Points, in no order, along strands that fork, close into loops and pass close to each other.
In the rows, 128 means zero.
Points whose rows are less than 218 apart are linked; no others are. Some points are linked to none.
mibik: [138  88 102  86 132 114 148 167 116  87  95 112 168  62 155  49 149 149
 134 110 138 180 180  95 125  85 173 118 159 154 138 145 197 121  82 142
 130 120 146 162 137  74  82 152  69  92 109 138 144 126  25 131 115 112
  97 131 180 155 152 167  94  69 135 102 102 107 147 141 101 111 171 136
 159 100 137 110 126]
panot: [111 170  62 104  69 165 175 164  81 124 170 110 135 168  76 161 106 131
 148 158  82 148 100 136 133 133 127 130 112  93 115  91 172 132 137 122
 112 184 187  79 128  76 124 136 134 149 118 119 133 118 151 107  78 166
  90  55  85  69  81  99 172 159 106 114 120  95 124  97 153 108 150 159
 105 112 116  96 149]
kete: [161 116 158 138 144 116 104 148 111 164 167 123  98 109  98 132 136 163
 104 165 133 101 135 103 154 100 115 121  97 163 158  99  87 103 144 119
 123 141 162 170 144 116 142 170  95  98 162 105 185 156 117 125 141 135
 120 143  88 180 185 135 114 130 142 123 126 180  96 146 159 124 156 154
 143 135 114 145 170]
Gik: [143 143  88  90 123 132 156 145  67 140 128 100 125 103 153 138 142 186
  82 112 129 129 151 146 120  79 138 118 117 112 114 104 163 136 108 121
  89 161 130 106 142  76 117 189 111 141 104 127 167 129 150  97 122 153
  82 143 139 159 150 133 122 140 119 138 137  95 161 101 122 114 171 156
 124 117 127 139 173]
bugum: [154 114  79 126 124 159 176 143 119  65 125 151 177  91 195  40 120  90
 158 129 118 171 173  88 120 127 217 184 150 146 106 185 202 142 120 106
 157  84 135 173 110 144  80  89 114  87 106 125  87 113  80 162  77  77
 112 106 165 110 139 182 103 130 140 138 145  84 196 131 105 134  65 152
 115 107 183 142 111]
Lin: [112 154 177 163 107 124  99 114 182 131 195 106 129 138  73 116  99 109
 121 127  72 114  80 119 134 163 141 137  99 134 147 143  91 118 141 156
 176  75 178 136 134 148 151  90 142 121 142 122 122  76 141 108 145  96
 149 132 141 121 132 132 184 131 149 124 110 158 105 139 180 148  89  94
 145 152  93  75  80]
pusad: [127  91 197 129 172  93  83 126 172 153  94 133  83 111 106 147 131 140
 166 110 184 107 134 120 117 115  62  94 137 143 168  74  61 110 131 148
 131 123  99 172 138 139 164 152 112 108 149 132 166 168  88 146 188 108
 177 138  69 140 173 125 138  81 149 122 102 206  74 181 109 147 190  74
 140 155  74 143 120]
Viv: [112 155  92 133 115  99 106 102 125 139 122 133 188  93 110 147 137 134
 109  76  81 118  82 120 156 107  82 106 126 165 137 162 142 153 100 128
 106 124 138  83 182 104 131 116 178 157 136 157 142 112 213  86 172 112
  79 154 161 215 111 145 123 147 124 145 136  76 134  88 152 113 126 117
 142 138  80 122 172]
dovum: [152 100 143  95 117 146 166 178 107 107 148 112  93 116 104 109 133 159
 168 218  89 135 182  99 156 112 172 118 106 138 172  66 153 115 182 138
 142 185 179 182 114 120 123 165  64  68 137  89 165 132  31 129 107 131
 120  81  74 121 138 125 140  95  99  87  86 133  85 169 140 104 177 175
 160 125 131 114 148]
Nid: [102 120 156 165 162  69  92 113 168 132  58 160 145 127 170 117 135 148
  82  73 200  94 174 139 103 131 118 122 169 117 120 188  88 125 107 160
 107 112  45  98 116 105 133 141 142 118 105 164 125 160 128 121 140 107
 161 211 180 192 193 114 104  95 165 166 150 183 132 139  67 153  97 123
  98 142 134 157 115]
nepa: [ 66 115  98 136 142 155 137 127  73 140  58 126 118 158 127 170 157 106
 165 115 108 133  95 171  58 138  87 102 166 116  99  68 155 185 123 109
 103 194  90  79 108 159 146 119 120 162 153 162 108 161 173 167 112 210
 109 124 116  56  49  95 128 133 106 146 143  87 135 103  84  93 127 115
 112 122 160 180 169]
gug: [182 156  79 143 104 149 128 125  98 121 188 156 132 121 134  70 138 116
 108 185 107 116 173  72 154 116 170 203  85 154 154 182 125 123 151 110
 159 115 172 160 120 115 108 120 132  76 124  96 151 112 138 132  88  74
  95 125 128 133 185 143  92 165 124 139 146 142 137 127 159 151  55 216
 122 114 164 140 140]
pov: [161 166 125  98 103 136 145 137 120 138 143 126 131 147 115 144 171 143
  92 153  92 107 174 134 166 123 133 149  96 156 155 133 155 116 163 151
  86 155 125  95 146 131 116 143  99 100 142  75 133 127 158  83 156 131
  75 162 164 173 145 119  88 176  98 165 117  80 148 141 155 122 151 172
 140 123 108 145 165]
Tasar: [127  97 163 115 109 147 179 154 124  87 154 121  85 133 104 110 114 134
 179 229  72 148 138 108 147 157 189  99 104 129 150  57 179 116 171 138
 149 151 165 186 146 157 129 145  48  74 144  89 139 117  45 119 115 140
 109  79  79 120 115 117 147 114  87  72  88 120  97 159 167  96 159 136
 153 139 139 107 133]
luziv: [163 160 109 146 156 127 112 104  80 164 124 170 107 125 157 201 111  97
 121 103 189 107  82 154 161 143  95 139 118  96 106 151  63 125 110  80
 118 123  84 113 136 126 153 115 204 193 108 123 122 139 189 136 118 139
 161 123  80 118 121 127 141 151 125 128 169 160 132  93 115 135 123 121
  69 136 145 177 165]
dobud: [119 126 118 102 111 127 132 107 128 134 151 112 182  81  89 138  95 155
 135 110  68 149  76 109 182 121 130  98 124 185 125 128 166 149 131 148
  98 121 152  95 178 121 141 114 149 145 148 130 121 119 170  94 146 122
  79  95 136 196 114 153 113 123 114 119 106  63 122 101 154  93 141 126
 155 143 100 114 184]
merov: [157 161  98  86 107 159 162 160  99 134 160 128 126 188  89 190 135  98
 166 122 122 160  96 151 153 153 116 149 118  71 121 106 149 106 123 101
 100 166 167 112 103 110 126 136 140 159  98 101 121  94 149 100 108 142
 112  69 100  49  51 106 162 181  87 129 116  69 145 113 159 137 159 120
  95 115 107  98 120]
Rik: [ 91  99 107 102 155 130 126 121 100 111  69 120 162  97 186 115 113 150
 107  89 184 153 142 132 109 121 164  94 171 122  82 152 157 141  94 135
  89 149  92  80  99 115 118 118 147 195 133 171 110 157  99 128  92 155
 151 121 160 117 117 136 107  63 151 128 150 116 157  92  61  85 134 108
 106 108 186 156 129]
nila: [130 128 135  84 126 139 111 148 194 158 111 125 134 169 107 161 146 167
 108  88 187 141 193 127 144 126  98 148 116  96 149 164 132  64 135 177
  96 176 165  57  88  87 124 164 139 137 114 121 113 128  88 108 148 120
 178 123  98  96 150  80 114 105 140 137 118 165  81 180 107 122 157 120
 144  98  94  85  58]
Pudos: [129 131 151 166 135  96 100 130 221 138  98 145 114 166 110  98 172 123
 118 103 139 123 170 110  95 103  75 170 121 154 183 178 105 132 145 162
 148 119 107 132 125 130 105 142 116  58 129 129 132 121 105 159 179  75
 140 180 151 161 155 111 110 169 120 159 117 158 139 178 122 182 116 144
 150 128 108 105  97]
vez: [126 150 183 147 134 116  77 104 180 160 165 128 136 128  63 162 132 117
 109  94  96 108  87 148 141 154  80 143  98 126 179 149  76 108 132 153
 128  88 144 117 155 127 160 104 159 120 141 118 152 100 157  94 172 106
 166 145 120 147 135 115 167 129 139 144 120 166 108 144 171 159 109  82
 147 150  58  91 105]
divap: [134 145 145 134 133 117  76 105 169 162 144 155 138 146  88 177 134 113
 108  99 141  87 106 131 151 146  74 140 116 114 152 159  70 111 143 133
 120 129 131  91 128 124 156 107 180 141 142 133 140 124 182 115 157 117
 162 143 122 141 136 116 139 144 139 148 137 158 112 126 131 142 107 109
 119 132  96 125 136]
ber: [108 112 178  86 106 157 158 128 130 104 145  94 144 135 117 148  98 135
 139 143  75 161 100 133 136 165 161  96 141 110 102  93 173 134 139 131
 117 123 138 117 146 172 142 122  89 128 135 100  98 120 112  88 138 169
  94  96 151 124  87 121 157 129  90 104  86  69 145 131 166  88 170  93
 143 166 122 104 121]
Tezo: [ 70 109 192 122 146 105  94 119 175 119 138 112 156 113 128 106 114 154
  76 116 153 104 159 114 158 142 168 108 146 142 132 156 122  95 124 158
 102 116 133  87 122 124 122 112 127 141 154 133 114 140  94  97 132 131
 166 142 172 166 181 119 115  67 173 115 113 173  81 149 122 103 116 103
 154 130 127 112  78]
reg: [145 115 171 131 139 127 127 109 147 120 104 146 135 129 127 137 147  96
 157  81 127 152  78 153 115 160 103 104 152 130 131 123 135 146 102 107
 134  50  98 184 156 167 131 122 113 120 128 135 114 100 114 130 176 113
 123 137 139 155 101 154 149 152 104 117 101  88 179 117 142 148 169  65
 136 171 110 115 102]
nilak: [148 148  79 113 108 133 169 164  79 125 108  96 123 148 164 109 161 137
  84 126 109 139 170 160  95 100 140 149 133  83 125 123 174 153 125 121
 111 162 105  94 110 100  92 165  90 130  87 108 132 121 121 116 117 146
  90 152 184 108 125 120 127 154 115 154 154  83 184 108 109 137 153 158
 117 113 135 137 136]
vove: [ 71 116  87 154 119  89  84  99 149 147  97 110 179  75  94 127 121 100
 121  64  97 122  92 131  88 100  63  76 151 138 132 132 105 153  79 138
 158 113 161 107 149  85 142 103 173 155 147 189 149 108 178 151 122  99
 142 127 141 136 110 129 145  78 171 117 141 165 100  89  85 137  98  98
 163 117  88 106 149]
silu: [114 110 171 111 123 139 118 116 131 139 119 111 124 144 108 171 116 104
 168 106 104 149  73 162 116 161  98  95 157 103 125  90 134 136 126 115
 117 117 110 133 146 166 154 123 117 158 142 127  98 120 131 119 154 162
 129  96 117  89  84 151 148 126  86 107  94  95 129 107 141 105 186  69
 122 157 102 116 119]
guzo: [149 126 152 154 136 136 144 105 178 101 117 150 148 155 141  94 158  76
 176 105 113 153  89 142 110 163 117 145 155 150 125 159 151 165 115 101
 156  54  90 175 142 192 124  96 134 108 110 136  84  91 124 147 145  86
 123 143 164 141  86 154 134 182 101 125 132  72 194 134 141 157 102  90
 134 147 144 117  99]
Teg: [186 130 108 169 107 129 123 145 130 142 145 146  83 119 130  85 153 109
 136 157 119 132 139  98  81  89 109 174  86 127 171 124  98 140 135  97
 184  97 162 226 134 118 121 149  98  73 124  89 167  93 100 195 114  90
 115 137  82 121 150 140 131 164 122 119 132 170 137 130 166 176 120 178
 153 113 114 110 124]
Mer: [107 135 122 157 121 145 132 120  99 104 193 135 133 100 137  75  77 133
 137 219 100  92 145  87 176 153 216 139  96 180 110 136 116 129 178 130
 135 126 155 126 100 162 120  76 145 117 169 123 109 145 141 121  83 135
 121 101 126 137 139 132  95 130 148 129 143 144  81 122 138 100  36 179
 140 126 199 159 155]
fani: [127  96 119  87 124 145 135 133 110 139 121 135 121 138 133 160 109 148
 155 158 172 141 134 125 148 134 135 112 126 127 113  98 119 103 137 119
 112 153 154 110 115 128 130 130 145 153 156 123 113 170  97 154 106 153
 163  66  69  77 122 131 119  99 133 104 117 147  94 130 107  90 156 137
 130 111 141 134 138]
zezun: [116 182  61 113 106 125 165 154  72 114 110  74 154 131 142 128 132 124
  82  91  91 135 123 166 108  83 147 153 150  71  77 124 188 162 100 128
 105 156 127  61  99  89 100 135 128 178  80 137 145 100 159  86 100 155
  87 141 200  97  90 101 161 140 112 152 153  54 187  83 126 121 140 134
  94 105 145 118 127]
Fumun: [ 96 123 154 138 111 130 122 127 143 114 166 108 136 102 120  93  85 143
 106 146 100 115 104 124 126 133 169 108 115 133 115 133 119 131 132 147
 154  92 155 131 132 145 135  96 132 132 131 134 126 118 119 118 113 116
 156 128 155 137 148 130 154 103 161 103 116 154 103 125 141 123  90 124
 152 129 135 110  89]
fur: [139 118 120 126 156  78 107 111 117 128  84 171 161  84 186 120 136 146
  87  74 204 121 173 114 134 116 117 112 153 128 117 182  98 122  72 127
  88  97  56 152 154  74 122 159 158 140 104 164 142 163 156 119 118 103
 133 190 145 218 191 143  91 108 147 154 149 168 152 137  90 138 129 131
  79 136 141 176 154]
guve: [168 158  95 111 119 149 141 118 107 145 164 147 128 166 107 203 117  74
 168 123 135 147  46 151 163 178  93 146 125  98 109 117 119 123 121  77
 105 113 143 132 134 137 136 118 185 180 123 106 107 103 178 123 120 130
 121  79  76  82  53 145 153 178  83 124 127  89 148 102 166 139 140 120
  80 139 113 124 152]
gines: [ 63 150 106 189 141 116  96  85 145 142  93 127 142 153 109 153 137  84
 133  94 113  81  97 163  86 135  78 115 161 105 114 142  89 162 110 136
 136 151  96  69 106 143 147  85 185 165 130 180 111 124 201 138 147 145
 154 160 162  90  90 111 138 123 147 139 141 137 103 102  78 141  76  93
 111 118 146 139 123]
Vataz: [145 138 117 173 145  97  98 119 129 113 147 152 144 116 168  47 106 130
  62 115 170  94 186  91 134 105 162 188 122 137 135 214  90 107  99 129
 166  98 124 124 120  99 109 115 145 110 113 137 143 137 135 140  94  93
 143 172 155 178 208 158  94 118 179 137 164 200 124 133 116 157  39 198
 116 112 159 145 115]
Sapu: [162 130  59 152 122 150 157 110  98  93 127 163 165 101 174  55 136  95
 164 149 105 142 140  98 121 136 161 161 133 186 113 167 167 167 137 107
 146  99 121 169 130 158  99  99 138  99 124 132 101 119 148 170  97  87
  98 122 142 137 106 160  88 158 125 144 162  71 180 115 113 135  48 174
 127 115 178 145 169]
bez: [ 91 116 164  96 127 116 104 139 205 128 102 111 170 144 116 125 141 161
  97  92 167 123 188 118 146 127 128 121 155 128 148 182 140  91 128 187
  81 145 136  60 108  98 117 130 115 138 139 130 109 132  78  93 159 121
 161 151 174 153 163 105  97  78 151 152 107 151  90 168  93 107 128 101
 147 111 107 105  72]
bemu: [132 179  93 112 111 121 139 111 117 113 107 113 171 150 151 104 160 133
  85 110  93 104 159 146 152 123 146 147 123 153 129 181 167 136 141 156
  88 141 103  53 132 107 109 116 127 128 126 113 113 133 184  82 155 122
  79 187 214 176 134 125  83 174 114 190 144  54 160 130 127 116 104 155
 139 109 115 162 145]
bir: [143 124 128 163 116 158 138 130 110 120 182 136 114 139 130  69 128 132
 123 223 102  89 176  83 170 144 216 177  73 177 146 140 123 130 198 137
 138 134 154 139  89 151 104  99 129  69 164 106 127 130 133 121 101 132
 101 132 157 146 159 127  80 160 149 154 142 146  92 146 142 127  49 188
 140 126 188 162 151]
fif: [111 172 114 132 113 115 112 114 141 123 118 109 168 145 107 152 159 122
  86  79  63 108  93 152 137 113 109 133 133 130 133 159 147 146 117 154
 115 116 107  75 147 114 113 118 145 143 122 132 133  93 192  76 168 119
  92 182 205 172 110 122 139 156 112 159 122  67 151 112 147 141 119 104
 130 118  97 111 118]
lov: [164  71  91  94 129 129 150 150 151 108  82 149 153  94 126  93 129 123
 204 142 149 190 149  80 132 122 109 115 150 168 152 119 162 116 110 129
 155 125 166 197 118 122 103 135 120 106 136 140 125 130  31 162 130 100
 127  72  78 112 108 165 109  91 123  89 107 113 142 150  99  92 161 137
 171 103 130  96 150]
basa: [ 56 104 125 128 146 136 111 108  81 162  49 127 111 135 145 186 146 125
 140 120 137 117 117 165  71 112  73  78 167 100 108  87 113 165 126 138
  82 180  80  64 108 144 166 126 130 162 157 162 117 162 172 146 149 203
 125 133 123  90  88  95 122 106 107 147 127 117 100 108  66 105 157  83
 107 128 146 187 158]
foni: [127 102 113 111 132 102 129 171 147 102 109 107 145  76 153  63 156 146
 108  83 148 164 167 113  95  67 145 130 141 126 144 164 154 107  71 136
 158  94 142 176 136  73  89 157  70  95  96 123 143 114  42 134 109  95
 119 145 169 160 181 150 118  93 145 105 113 146 148 139 113 136 157 132
 161  93 110  94  90]
gunek: [111 136 161 209 125 142 123  98 159 140 152 143  95 182 102 116 123  83
 172 182  88  84  97 133  92 192 128 151 110 155 137 120  95 151 171 121
 176 116 113 144 118 223 148  89 147  99 155 129 105 122 155 167 140 140
 151 141 105  81  90 130 142 172 114 149 141 134 113 140 157 155  34 130
 133 149 152 130 124]
tibo: [167 123 171 115 159 115 137 135 152 117 130 125  97  76 154 116 114 133
 111 109 180 149  94 136 131 121 144 121 128 104 127 112 107  90  79  98
 172  60 128 212 153 118 120 153 103 131  96 127 145 134  80 135 117  90
 160 121 119 147 164 152 158  88 142  92 111 156 149 130 148 149 196  93
 140 150  92 104  71]
bav: [ 96 126  86 109 134  96  72 114 145 158  92 122 149 104  83 184 115 127
 125  50 129 146 106 140 122  97  28  87 143 103 145 108  95 115  89 137
 127 146 162  98 141  65 160 135 161 177 141 174 167 120 178 125 139 118
 152 101  73 115 118 120 158  76 145 123 141 169  79 120  92 134 156  83
 138 123  65 114 138]
vur: [115 120  86 153 138 153 146 130  62 137  86 142 120 152 144 149 148 108
 176 157 114 134  98 155  85 152  98 106 152 141 113  89 139 188 143  91
 115 170  88 127 122 183 119 111 127 143 151 148 108 156 157 187 119 180
 115 125 100  82  55 116 117 165 103 139 153  79 153 111 100 110 107 134
 114 123 172 176 186]
saso: [155 134 113 133 139 127 102 110 135 157 130 169 142 149 138 157 127 105
 107 116 184 116 121 127 149 138  92 145 120 128 135 169  88 119 118 117
 120 138 126  99 108 107 131 109 194 154 123 136 127 139 173 131 126 113
 171 125 108 129 142 128 111 142 146 137 151 180 125 122 102 137 101 142
 110 113 141 144 127]
Bel: [149 113 128 128 134 156 168 130 148  67 127 145 134 134 186  62 127 102
 145 129 142 158 154 117 118 139 201 178 136 130 104 168 177 133 118 116
 152  79 129 170  95 161  83 106 111 101  99 124  88 120  63 140  86  87
 137 121 159 106 130 160 120 136 130 118 145 108 166 141 118 141  82 123
 123 120 177 121  57]
zosu: [ 70 142  81 183 126  97  86 102 167 129 107 129 167 123 102 120 120  93
 126  76 102 119 100 140  89 117  80 109 158 121 125 149  97 154 105 142
 170 146 148  87 104 116 136  88 189 157 134 183 128 104 184 154 122 110
 157 134 151  91 101 113 140 106 165 132 150 153 107 105  75 144  62 121
 140 102 127  96 130]
nusam: [126 120 176 118 103 114 117 101 129 150 195 110 131  64  84 127  62 152
 137 130  85 134  52  96 185 136 158 112  98 167 120 106 109 131 132 146
 122  87 168 154 190 139 173 109 137 128 149 102 151 115 158  98 158 131
  91  93 100 206 151 147 141 109 119 108 100 122 109 110 200  95 143 110
 140 177  96 115 163]
Lok: [160 138 105 125 141 141 138 111  71 157 151 143 124 105 156 181  82  98
 147 115 144 130  52 154 153 153 113 112 127 117  79 119 113 146 106  66
 126 101 111 143 154 154 147 114 182 187 120 132 101 130 176 133 116 141
 125  88  83 135  91 145 143 159 108 108 148 108 166  77 151 122 137 122
  85 149 152 152 163]
dolu: [ 92 124 170 161 157  83  80 122 174 156  83 139 106 141 137 147 134 153
  89  88 189  96 187 144  99 121  85 118 135  97 136 139  74 108 124 157
 108 136  65 103 109  95 153 160 131 109 121 158 142 151 131 120 144 133
 191 188 133 153 179  90 128  76 164 158 141 196  90 163  82 161 126  98
 117 128 109 145  81]
Meni: [152 126  90 118 146 130 108 119 157 159  80 180 117 157 159 177 135 134
 140 108 247 152 175 123 135 124  93 150 137 101 116 170 104 113 136 120
 105 174  95  85  74 102 125 127 180 173 115 159 103 151 134 163 137 124
 174 111  72  86 128 103  88 128 153 139 152 176 113 161  63 138 126 146
  96 113 142 162 128]
sufor: [117 166  91  96 127 120 133 141 115 126  98 116 155 157 134 183 148 122
  93  61 142 155 124 168 141 111 115 135 165  63 105 151 162 125 102 123
  88 144 132  49 104  73 114 145 141 196  73 152 132  87 155  70 143 136
 119 151 192  99  81  91 143 133 116 157 150  75 154 102 129 127 170  90
  80 101 113 106  77]
zovit: [ 63 120 120 134 156 131  90  82 125 165  57 141 142 143 122 185 139 106
 145  75 144 110 109 154 108 129  47  87 162 106 115 131 100 164 125 140
  90 173  65  54 116 136 168 115 166 178 155 168 110 139 196 118 183 160
 134 158 136 117 103  99 112 100 109 152 136 119 106 102  73 124 153  64
 108 133 108 176 157]
Voked: [ 91 146 126 196 107 142 135 136 122 132 142 109  71 193  94 131 127 101
 150 171  95  86 103 157  71 150 118 142 113 100 115  92  98 140 139 123
 167 165 130 118 104 165 141 109 124 121 133 126 118 120 163 165 104 172
 139 140 104  39  76 101 184 168 129 132 143 137 104 118 123 157  73 146
 124 127 139 112 115]
vab: [163 142 141 154 155 101 115 133  99 132 167 131 100  90 165 102 103 156
  45 111 165  94 151 117 134  99 160 158 104 124 128 157  94 117  96 102
 144  90 111 171 151  80 125 160 119 112  99 129 168 142 132 119  89 111
 137 167 136 198 215 156 127 125 167 130 151 187 141 126 154 158 121 167
 106 134 144 152 125]
miteg: [136 148 140 183 134 141 131  94 166 120 138 152 136 179 121 111 145  74
 169 136  99 107  88 141 121 186 117 161 140 142 122 155 115 152 145 111
 158  97  88 142 117 224 141  83 156 114 136 125  89 115 177 158 152 108
 131 154 141 117  80 149 115 198 106 150 150  84 167 132 143 145  49 113
 118 149 171 122 133]
bive: [154 152  90 176 128 110 117 110 126 119 159 148 135 127 145  66 130 116
  92 147 126  98 157 100 138 114 138 200 107 145 139 190 100 124 134 136
 163 109 138 128 120 115 112 106 150 105 120 112 131 116 155 145 113  91
 120 175 160 150 169 158  92 164 148 148 157 156 136 118 137 162  41 193
 124 110 155 131 129]
nosi: [ 66 127 122 188  90 134 132 147 111 146 157  93  86 172  87 119 144 127
 146 196  65  82 116 138  77 124 122 100 104 133 138  69 105 146 172 153
 159 185 146 109 115 142 147 125 108 111 167 120 133 125 158 161  95 176
 119 112 107  53 103  90 175 146 134 128 129 146  66 110 132 137  92 165
 144 109 132 129 159]
vudob: [137 156 158 127 110 164 149 103 127 117 212 125 118 159 125 134  85 106
 133 179 101 123  96 113 176 172 180 162 113 133  85 150 139 114 165 110
 141  95 147 116 127 188 146  91 131 129 129  79  93 125 155  83 113 130
 120 105 141 110 123 123 138 166 114 136 111 102 129 134 182 124  91 129
 103 152 164 129 104]
vadi: [144 110 109  58 128 132 142 152 122 114 102 118 174 114 144 145 151 166
 110  84 142 158 137 127 156 106 115 111 151 132 120 133 166 113  94 140
 101 130 141 116 155  89 108 154 114 155 114 136 142 115 113  93 140 125
  93 122 150 163 132 143 120 112 125 118 115  77 168 116 127 108 200 107
 135 130 101 107 117]
tasa: [127 143 124  78 131 124 137 133 122 127 129 118 159 135 128 186 122 135
 106  67 146 150 105 146 165 127 125 128 150  80  99 139 151  99  93 131
  85 125 137  83 125  92 137 138 141 183  94 117 119 105 145  66 142 126
 136 121 152 125 116 117 138 129 121 120 125  84 151 103 136 123 183  98
 107 136 108  98  84]
tem: [ 66 125 148 150 114 125 138 122  76 135 178  99 134 106 126 112  79 162
 107 189  85  87 115 125 155 135 209 104 110 149  89  92 122 160 176 145
 103 166 121  82 109 158 134 101 142 142 163 120 109 166 171 114 107 196
 101 111 136 133 128 118 107 136 137 137 138 129  82 102 128  89  81 163
 116 128 180 171 182]
sisep: [129 114 103 104 127 109  96 129 169 151 106 114 124 111  72 161 125 121
 154  83 128 157 105 136 122 117  43 112 132 124 160  91  94  98 111 150
 149 139 186 126 137  80 148 133 149 150 141 150 169 104 120 145 153 111
 155  94  55  98 103 129 164  91 136 112 122 164  75 122 114 130 181  94
 147 122  48  89 120]
kufi: [150 115 179 141 147 154 181 145 135  92 104 129  59 149 174 104 125  95
 200 172 140 169 135 142  86 149 173 119 116 106 121  72 168 112 131  83
 187  88 116 241 132 190 114 133  67  97 106 120  98 123  37 187  98 116
 153 109  98  78 102 135 154 137 103  84 121 131 156 152 157 120 130 111
 146 138 144 117  87]
rer: [127 185 124 129  92 155 147 129 109 131 180 113 114 188  95 145 161 129
  97 176  52  85 124 143 138 137 141 146  98 119 128 130 150 135 170 135
 112 185 119  78 128 141 130 130 121 119 147  85 120 125 192  98 144 161
  79 162 170 115 103  85 127 193  97 170 127  76 142 129 151 131 109 155
 119 118 118 128 160]
gede: [109 120 161  74 111 151 165 158 102  97 155  66 105 121 149 134 101 172
 105 159 117 150 148 139 128 126 204 105 130 101  88  81 188 112 137 139
 115 148 127 100 116 118 112 147  54 130 113 107 107 134  70  84  98 162
 126 104 159 106 134 112 144  88 106  94  94  97 126 130 149  96 188 117
 126 137 136 103  90]
Mon: [145 115  70 138 116 147 159 129 108 114  98 161 155 114 146 109 149  87
 174 149  94 156 111 122  91 139 113 124 143 160 120 115 163 181 134 102
 150 121 120 192 146 164 107 131 122 124 142 140 105 116 139 189 114 123
  93 120 119 115  68 146 113 169 106 133 144  83 185 115 127 131  92 160
 148 118 151 140 188]
rifum: [101 157 125 153  84 149 129 130 112 151 171 108 106 177  74 143 151 145
 110 178  51  78 131 134 118 130 128 116 101 138 153 103 112 138 186 161
 111 201 140  70 122 143 140 131 119  97 171  98 135 141 193 112 151 185
  87 155 142 100 105  95 126 154 123 151 115 108  91 125 153 124  97 173
 149 124 116 131 174]
mubu: [163  94 135 103 147 124 129 134 153 105 118 146 137  79 134 111 106 124
 177 132 168 178 108 100 140 137 121 108 140 156 132 119 119  99  83 116
 161  92 166 209 153 130 114 120 134 129 127 150 138 124  67 162 122  86
 157  71  75 133 133 176 128  81 144  74 105 143 133 142 125 118 169 106
 164 132 104  98 117]
Nus: [140 107 179  99 136  96 117 112 145 135 159 112 128  87  72 136 121 169
 125 137  96 104  98 109 158 117 110  96 105 169 158  84  94 133 143 156
  97 112 152 156 192 141 167 150 107 114 164 110 185 138 126 103 180 142
 109 123 106 192 149 142 142 107 119 120  99 144 101 136 180 114 185 114
 156 171  84 125 174]
Riv: [103 100 172 154 154  83  69 117 215 166  81 137  94 144 101 146 144 126
 144  88 194 110 169 126  90 113  57 123 126 119 158 128  69 111 140 160
 125 133  81 114 113 132 151 139 142 101 125 172 144 152 119 166 174 109
 181 146  86 128 164  91 126  87 157 139 134 201  84 187  77 165 128  87
 137 146  83 136 102]
ger: [ 99  87 155 120 136 107  83 126 189 141 106 102 102 103  84 146 118 121
 181 105 130 138 101 132 111 133  42  92 139 143 171  66  81 115 127 143
 149 128 157 159 152 120 164 133 129 135 153 146 161 126  91 160 187 127
 167  94  53 112 117 139 172  64 129 112  97 169  66 150 114 133 194  61
 164 144  32 118 129]
vefir: [144 123 128  59 136 136 109 124 178 145 100 152 151 148 148 175 113 147
 121  95 242 167 174 114 176 135 111 147 149 104 123 174 129  64 120 139
  99 148 146  91  90 102 120 119 172 164 114 141  93 147  79 129 135 111
 189  89  87  89 138 111 105  95 154 120 123 171 111 158 101 115 164 117
 104 110 122 108  70]
dasid: [127 132 169 104 118 165 159 160  90 103 162  92  77 156 155 121 101 158
  96 187 146 128 166 135 127 120 209 129 104  93 108  85 145  95 156 131
 125 140 129 125  98 138 121 147  81 117 121  96 114 155  77 112  89 160
 147 112 130  93 156 105 159 121 140 100 111 147 108 125 150 113 151 147
 112 131 157 130  72]
Pago: [189 111 149 128 138 164 177 143 110  91 115 149  77 167 175 111 149  95
 163 155 153 164 141 151  98 140 165 159 124 109 107 133 168 143 129  77
 152  76  96 203 116 185 103 147  87  88  82 105  83 131  61 170 100 121
 147 137 134  99 117 141 119 171 100 127 134 118 193 141 137 158 122 127
 108 136 172 137  88]
puda: [143 108 187 122 118 151 181 153 124  81 152  99  81 122 144 108  97 132
 175 195  88 168 120 117 133 133 211  96 109 127 117  68 180 112 166 117
 177  97 134 217 152 170 134 135  49  75 114 100 124 117  41 127 102 130
 114  92 122 112 122 118 167 110 103  83  90 105 135 153 177  95 160 106
 153 141 146 100 100]
sebof: [156 141 141 136 165  89 108 114 106 151 132 168 123  97 157 149 145 159
  79  93 167  98 136 125 135 117 103 132 123 134 136 144  95 122  99 115
  98  90  71 159 164  88 139 164 130 114 110 130 167 144 151  99 130 111
 119 178 131 218 195 150 112 147 135 147 140 161 151 137 138 153 145 138
  98 147 127 157 146]
fafum: [124 146 153 134 125 147 139 140  58 140 164 120  78 141 149 141 111 170
 100 206 130  88 134 135 134 136 180 128  99 119 111  99 108 122 169 119
 115 171 120 108 107 140 135 136 125 132 139  92 135 168 140 130  98 179
 133 140 112 111 148 113 122 147 135 126 139 161 103 113 142 124 119 173
 101 127 177 163 156]
novad: [169 112 144 106 148 122 148 152 133 108 122 112  97 111 162 105 142 155
 108 119 162 151 143 138  93 102 142 132 136 111 137 111 137 115  97 114
 159 105 118 187 137 109 107 173  74 104  87 118 151 142  63 140 118 108
 134 133 139 134 171 141 139 104 135  99 110 141 157 145 138 145 197 125
 138 125 115 117  85]
sig: [169  68  89 101 141 134 168 157 107  99  85 151 158  63 145  66 144 137
 181 167 144 181 176  78 132  87 143 112 150 179 144 112 174 133 112 110
 143 125 156 225 124 115  79 156  94  99 110 139 139 132  28 178 112 100
  79  90 104 135 127 173  76  89 127  82 120 107 160 142 105 106 162 157
 152  93 153 124 165]
Sitis: [150 114 156 130 131 130 135 148  58 139 156 120  69 125 141 116 145 174
  91 180 146  96 158 131 145 113 159 121  98 142 136  84 116 142 165 102
 109 156 107 150 132 131 129 172  99 116 142  92 163 165 113 126 121 165
 109 149 123 160 167 125  95 147 137 136 146 161 113 132 142 133 141 178
 120 139 163 173 165]

A fork is a point with three links, a tip a point with one. Leave the first point through the second and follow the links. Name the first fork or tip that comes.
nusam / dobud | fafum
divap / vez | saso
sisep / bav | dovum

A piece is all that can be reached along the links. How many separate loops has the piece of each point below (a circle has one, a figure eight two, a Y none), and how many tips (points with one link)?
Mon | loops 1, tips 1
guve | loops 1, tips 1
lov | loops 1, tips 0
zezun | loops 1, tips 0
